Points on a hilly landscape, in no order, each with its height.
A climber steps from a point to the highest of its 2 nearest points, and stops where none of them is higher. Distance is the straight distance between rows; heights are no part of it.
Vig (h 193): [141  83 145 146 100 111 110  96 143 117  81 116 134 113 155 129 113 113
 146 115 125 138 149 148 166]
Luv (h 216): [141 104 146  94 130 127 118 114 119 146  81 117 149 133 141 117 106 124
 134 131 112 125  96 138 125]
kodag (h 526): [136  86 101 124 180 114  90 124 117 159 105 108 138 135 177 131 126 125
 164 102 133 151 127 143 128]
kipir (h 553): [163 123  95 126 155 101 198  81 158 113 113 181 135 154  99 140 190  57
 131 171  64 115  92 165 105]
dinu (h 380): [163 138 107 119 204 142 192  96 110 158 149  91 122 131  76 142 112 136
 127 138 135 116 155 174 135]
pipoz (h 206): [108  94 108 175  67  92 113 115 108 106 103 139 105 109 112 140 153 124
 142 123 143 116 156 119 142]
Vod (h 338): [163 132 114 105 165 141 113 102 133 150 128 120 141 131  41 154 124 142
 114 139  90  66 141 133 112]
ragel (h 621): [153 115  99 114 144 110 180  85 109 119 107 190 138 132 123 110 188  83
 137 129  94 130  89 142  98]
zorun (h 430): [137 125 158  89 115 150 182  98 117 136  97 112 134 138 156  65 126  98
 107 110 130 144  94 156 136]
Gipi (h 178): [ 76 112  94 187  89 103  92 178 129  85 170 152 112  89 137  96 157 113
 126 103 181 191 167  83 192]
bap (h 61): [ 84 124 136  57 122 151  74 135  98 153  84 136 175 205  94 189  81 167
 140 205 135 120  62 106 119]
Gir (h 213): [131 105 164 136  95 127  72 100 131 133  85  92 148 116 160 142  81 133
 137 154 119 116 154 131 167]
Lir (h 547): [112 116  92 166 150 126 203 144 138 109 147 155  78 117 152 159 147  97
 134  89 182 167 128 149 108]
mumat (h 425): [111  73  88 133 121 112  72 117 122 122 128 179 104 119 137  95 175 118
 150  85 110 144 119  91 153]
Dizit (h 435): [165 158 134 147 164 131 166 118 120 134 158  86 124 121 112 146  95 151
 145 120 149 125 163 164 134]
meril (h 515): [ 97 102 130  89 107 126 141 108  92  80  94 192 169 133 160  61 162  96
 122 104 118 171  74 109 153]
zazu (h 166): [ 79 116 171  92 102 130 109 111 179 147  54 137 156 213 103 150  74 155
 116 170 129 158  45 141 105]
Lon (h 123): [110  92 148 137 136 107  26 150 135 138 105 135 153 106 165 129 110 150
 154 157 101 139 149  94 167]
Mev (h 290): [144 118 133  90 102 123 158  93 109 134  81 138 152 143  78 104 138 117
 122 166 102  91  85 130  99]
mar (h 464): [114  70 104 122 135 122  70 112 107 126 104 142 142 126 177  86 145 112
 152 102 117 159 123 110 154]
gil (h 366): [129 142 127 176 106 116 113 140 128 117 165 108  95 105 130 131 129 144
 127 105 157 117 165 122 124]
Ditov (h 439): [138 140 102 159 131 107 207 140 148 109 137 189  89 129  89 199 167  94
 113 119 122 123 133 157  91]
keloz (h 348): [156 157 174 106 111 122 212  89 152 101 101 130 156 124 122 100 130  82
  93 154  98 120  95 180 141]
ziv (h 500): [161 160 141 113 178 141 120 120  98 140 148  84 159 132 133 137  83 152
 146 132 131 115 137 146 143]
toso (h 284): [169 113  96  87 152 109 178 135  87 174  90 111 119 137  95 128 130 120
 160 138 128 124  75 132 115]
gep (h 499): [ 90 124 158  97 125 140  70 119  91 115 114 147 160 125 185  62 132 144
 114 124 111 134 113  98 132]
sivi (h 418): [145 139 134 180 138 136 197 122 160  98 164 107 111 120 131 159 101 147
 142 107 153 137 166 173 125]
mepo (h 255): [161 135  96 114 152 104 142 138  74 149 113 135 116 112 118 122 158 122
 145 111 133 119  99 117 102]
Tinof (h 391): [115  76  96 154 140 137 129 108 168 115 139 149  81 132 142 139 156 101
 133  61 138 144 137 154 125]
fas (h 349): [133 157 153  94  97 128  48 158 130 179 130  84 134 114 165 145 104 137
 131 168 103 117 134  99 168]
vulok (h 238): [139 150 151 156 105 113  75 119 115 125 123  84 151 110 123 159  83 158
 142 153 129  97 172 131 159]
pinum (h 210): [ 98 137  99 163 152 118 122 182 135  84 179 182  95  94 141 138 163 136
 127  84 159 146 131 103  95]
Gug (h 289): [147 167 186 130  96 119 105 125 115  96 131 138 153  86 142  93 115 154
 113 136 101 108 134 108 145]
kalif (h 297): [161 145 132 151  96  96 185 106 116  99 102 173 125 109 122 145 164  93
 125 127 113 130 132 143 132]
vuva (h 168): [ 72 116 112 200  96 123 130 177 143  43 172 159 118  88 147 132 138 127
 122 111 179 170 173 104 158]
ginal (h 341): [149 133 110  84 216 147 192  77  98 151 126 109 165 143  65 110 120 135
 104 170 114 107 130 164 123]
dun (h 416): [121 135 118 147 114 117  74 116  95 148 138  88 125 122 167 105 133 130
 133 124 144 122 165 123 135]
siti (h 451): [164 164 124 148 128 132 205 144 166 123 154 145  84 105  82 172 144 113
 109 103 136 117 139 152 104]
Devar (h 264): [149 150 179 126 108 112  97 111 113  99 107 126 174 102 112 141  80 162
 115 160 109  91 135 130 144]
vil (h 232): [145 142 100 134 155  92 115 170 110 126 144 160 105  89 131 129 160 138
 141  88 133 137 117 101 106]
manod (h 392): [161 140 109 136 142 129 164 123 165 136 144 137 104 118  40 169 140 131
 107 113 115  80 149 145 100]
vabom (h 155): [135 159 120 148  83 113  85 192 162 187 195  85  65 122 149 120 144 128
 113 118 146 126 144  95 141]
rokuf (h 712): [129 147 158 197 115 129  87 152 172  99 214  86 133 137 174 115 115 185
 164 117 114 165 169  88 141]
fiv (h 318): [163 168 177 115  98 132 168 101 131  94 124 149 148 101 136  85 136 113
 101 123 103 115 117 137 130]
zura (h 230): [121 162 192  49 138 187 145 121 156 171 103  80 160 186  99 130  60 141
  85 152 129 119  93 155 135]
pabo (h 485): [107 159 137  64 155 139 130 138  62 150 105 132 166 152 112  97 127 149
 110 135 127 104  76 116  87]
Vifur (h 490): [150 163 143 181 115 160 177 133 170 105 199  94  89 127 136 123 122 146
 138  90 156 149 155 130 107]
pobu (h 493): [143 133 100 170 140  98 211  93 143 106 122 191 112 150 110 179 182  64
 118 145  96 130 140 172 110]
vano (h 160): [107 149 129 174  98 125  90 202 185 143 227 109  68 124 166 109 138 153
 120 116 151 139 139  81 150]
kuf (h 211): [166 156 126 121 110 154 125 129 125 193 141  45 104 132 143 107 123 109
 126 118 148 128 154 131 136]
zetir (h 306): [147 176 153  62 136 153  79 159 105 170 133  75 155 140 145 163  85 139
 134 157 123 118 114 121 153]
Tinek (h 235): [102 150 176  49 121 196 102 107 159 179  91 105 157 183  89 132  90 141
  81 169 107 106 103 122 105]
nivun (h 522): [114 152 121 168 119 158 219 154 162  88 170 152  80 117 112 178 129 114
  95 124 163 115 146 146  83]
duk (h 231): [145  89 120 135  60 101 120  94 118 138  75 125 115 127  92 136 133 115
 150 148 111  95 127 122 130]
Ral (h 294): [138 130 134 111 134 130  67 114 116 150 122 138 133 122 100 133 128 153
 124 140  84  76 127 105 113]
deri (h 382): [149 150 169  85 143 154 219  93 145 140 105  97 150 137 115  75 108 108
  94 147 112 125 102 180 132]
Mozem (h 181): [171 179 138 138 104 138 105 166 149 169 189  60 100 128 153 118 118 143
 136 110 140 137 153 108 130]
tupe (h 309): [135 149 130  57 197 179 147 101  92 162 127 102 172 163  71 104 113 140
  97 154 118  91 119 137 117]
pogap (h 481): [112 138  86 145 106 129  75 124 104 185 162  78  95 140 140  98 168 115
 118 127 153 111 169 115 106]
giku (h 273): [134 155 144  49 154 189 107 121 124 181 120  89 154 156  95 119 107 135
  95 147 110  89 121 114 106]
vaf (h 461): [124 116  97 160 144 141 178 104 136 137 142 115  77 125 122 131 151 111
 129  90 168 131 156 157 101]
ran (h 267): [122 173 175  47 145 186 117 139 128 167 124  75 163 166 161 129  67 145
 119 147 129 136 104 139 136]
fos (h 700): [136 133 124 164 132 106 160 165 144  58 135 221 136  97 149 152 169  80
 132  88 122 201 153 120 158]
nazef (h 445): [ 75 136 184  75 122 159  86 117 126 141  99 136 158 162 162  91 101 148
  98 135 115 128  96 125 110]
tagov (h 183): [102 154 116 172 109 146 110 166 159 111 232 134  64 121 145  96 158 141
 108  94 169 143 135  85 107]
zelik (h 139): [ 89 106 148 187 130  94  33 165 155 111 148 133 135 101 155 126 121 159
 150 142 125 137 196 100 179]
biko (h 581): [122 136 154 200  93 150 135 155 188  82 202  93  99 129 155 131 109 169
 147 100 141 144 161 107 129]
Tukir (h 385): [ 92  73  68 153 123 120 115 122 149  89 144 216  97 122 127 134 186 100
 134  65 116 166 124 106 150]
bezed (h 394): [ 97 146 180  85  94 147  58 140 120 154 104 107 152 133 171 113  88 151
 109 167 109 119 116  97 145]
Rined (h 259): [166 121 123 119  87 124 164  89 128 148  90 122 115 122  66 120 152 102
 119 139 110  89 132 132 112]
Sobo (h 94): [131  79 131  98 130 110  69 117 132 128  72 168 164 149 117 144  98 153
 159 175  86 108  72 100 116]
mamev (h 556): [130 116 104 113 128 124 151  93  74 106 109 175 141 118 153  78 183  92
 131 102 125 151  96 123 123]
mirag (h 552): [114 157 157  91 156 128 123 136  75 109 118 151 175 121 167  67 129 148
 114 120 126 129  96 117 105]
bupo (h 317): [156 121 107  85 149 120 209  98 109 147  95 130 149 149  63 115 136 110
 133 177 102 109  75 151 110]
bidim (h 41): [ 99 126 101  53 153 160  58 123  79 178 106 108 170 181 123 168 108 145
 152 194 112 105  91 105 107]
fivuf (h 406): [131 110 106 162 193 101 170  94 121 109 119 144 141 118 134 166 123 138
 153 125 128 134 147 189 122]
dor (h 596): [146 135 168 159 141 123  66 162 168 111 173 114 141 111 183 105 113 166
 160 114 106 163 164  93 162]
Res (h 109): [103  96 150 106 163 119  51 135 114 118  90 165 178 119 159 119 105 162
 137 158  88 122 104  99 127]
Dezud (h 353): [ 70  66  66 163 132 143 104 137 155  96 160 170  84 125 148 132 159 112
 126  63 158 161 139 122 146]
pugo (h 275): [143  96 109 147  97 101 156  99 132  91  98 180 127 118 138 133 167  77
 142  98 113 162 128 140 159]
luba (h 438): [149 152 157  73 169 138 145 131  77 143 113  90 171 144 110 136  75 143
 130 155 138 116 101 149 157]
vegat (h 244): [160 123 121 101 121 131 120 133 111 184  89  74 113 130 133 133 110 114
 143 123 131 119 116 135 137]
muzo (h 460): [111  85  92 166 181 107 117 129 121 122 124 119 122 130 154 152 130 139
 160  99 151 142 154 158 115]
Pag (h 719): [ 81 128 100 185  75 146 129 157 148 118 188  84  72 127 126 127 132 125
  89 128 194 100 158 117  99]
Fesef (h 350): [166 121  95 126 163 104 217  97 112 146 108 131 119 127  76 154 146 107
 138 156 110 123 118 175 122]
Buf (h 190): [ 87  99  92 182  62  80  93 154 111 107 132 144  85 101 121 118 170 114
 129 115 165 145 153  88 167]
buve (h 628): [162 144 148 163 155 102 155 172 149  63 142 174 157  82 156 133 135 132
 155  93 126 184 157 125 141]
gufev (h 327): [161 150 143 158  90 100 156 125 121 109 115 122 117  90 112 145 123 125
 131 118 141 117 151 143 142]
Dutol (h 611): [ 93 130 102 170 109 159 156 168 146  92 181 125  76 109 111 154 127 135
  93 132 179  88 138 126  73]
seru (h 189): [124  94 155  74 118 143 137 105 155 154  61 115 162 176 111 134  79 128
 125 168 109 122  59 150 116]
vezov (h 79): [113  84 126  79 125 132  82 128 114 151  61 134 173 179 123 167  77 156
 174 195 117 125  65 109 120]
fepok (h 584): [102 118  89 170  88 135 111 128 139 164 153  63  78 149 126 131 142 114
 114 114 177 112 178 138 112]
vek (h 630): [113 120 105 173 154 111 193 182 145  73 140 195 118 105 155 177 150  94
 135  87 162 191 143 133 129]
zeses (h 253): [127 144 120  78 119 151  54 125 115 196 127 109 122 141  95 136 139 139
 118 177  84  70 134  88 113]
gid (h 154): [ 77 114 129 205 118 100  76 181 152  70 184 141 128 100 152 120 135 166
 132 125 150 142 190 100 152]
bem (h 559): [152 132 144 151 156 106 103 159 153  98 140 135 142  95 153 134 111 158
 152  95 120 146 150 129 141]
Demu (h 480): [ 88 115 155  78  98 126 148 126 102 115  76 144 154 145 164  65 128 116
 113 106 135 160  72 121 134]
famop (h 397): [134 122  86 156 170 125 222  98 122 148 134 140  89 127  94 155 154 106
 125 124 144 136 150 175  97]

For each start below, name the point where the climber stops.
zura: mirag
bidim: fos
vuva: fos
kalif: Pag
Tinek: ziv
bap: fos
vano: fos
keloz: ragel

Call two points neighbours if one is among the 2 nearest of the other. Go from one point of each pair to the other, from neighbour to neighbour, staying as high as possible. Name the lowest point that can't be avoided.
siti / rokuf: zeses
kodag / vegat: Vig
mirag / kodag: tupe
fos / kodag: famop
ziv / fos: sivi
siti / ragel: Ditov
fos / rokuf: bem
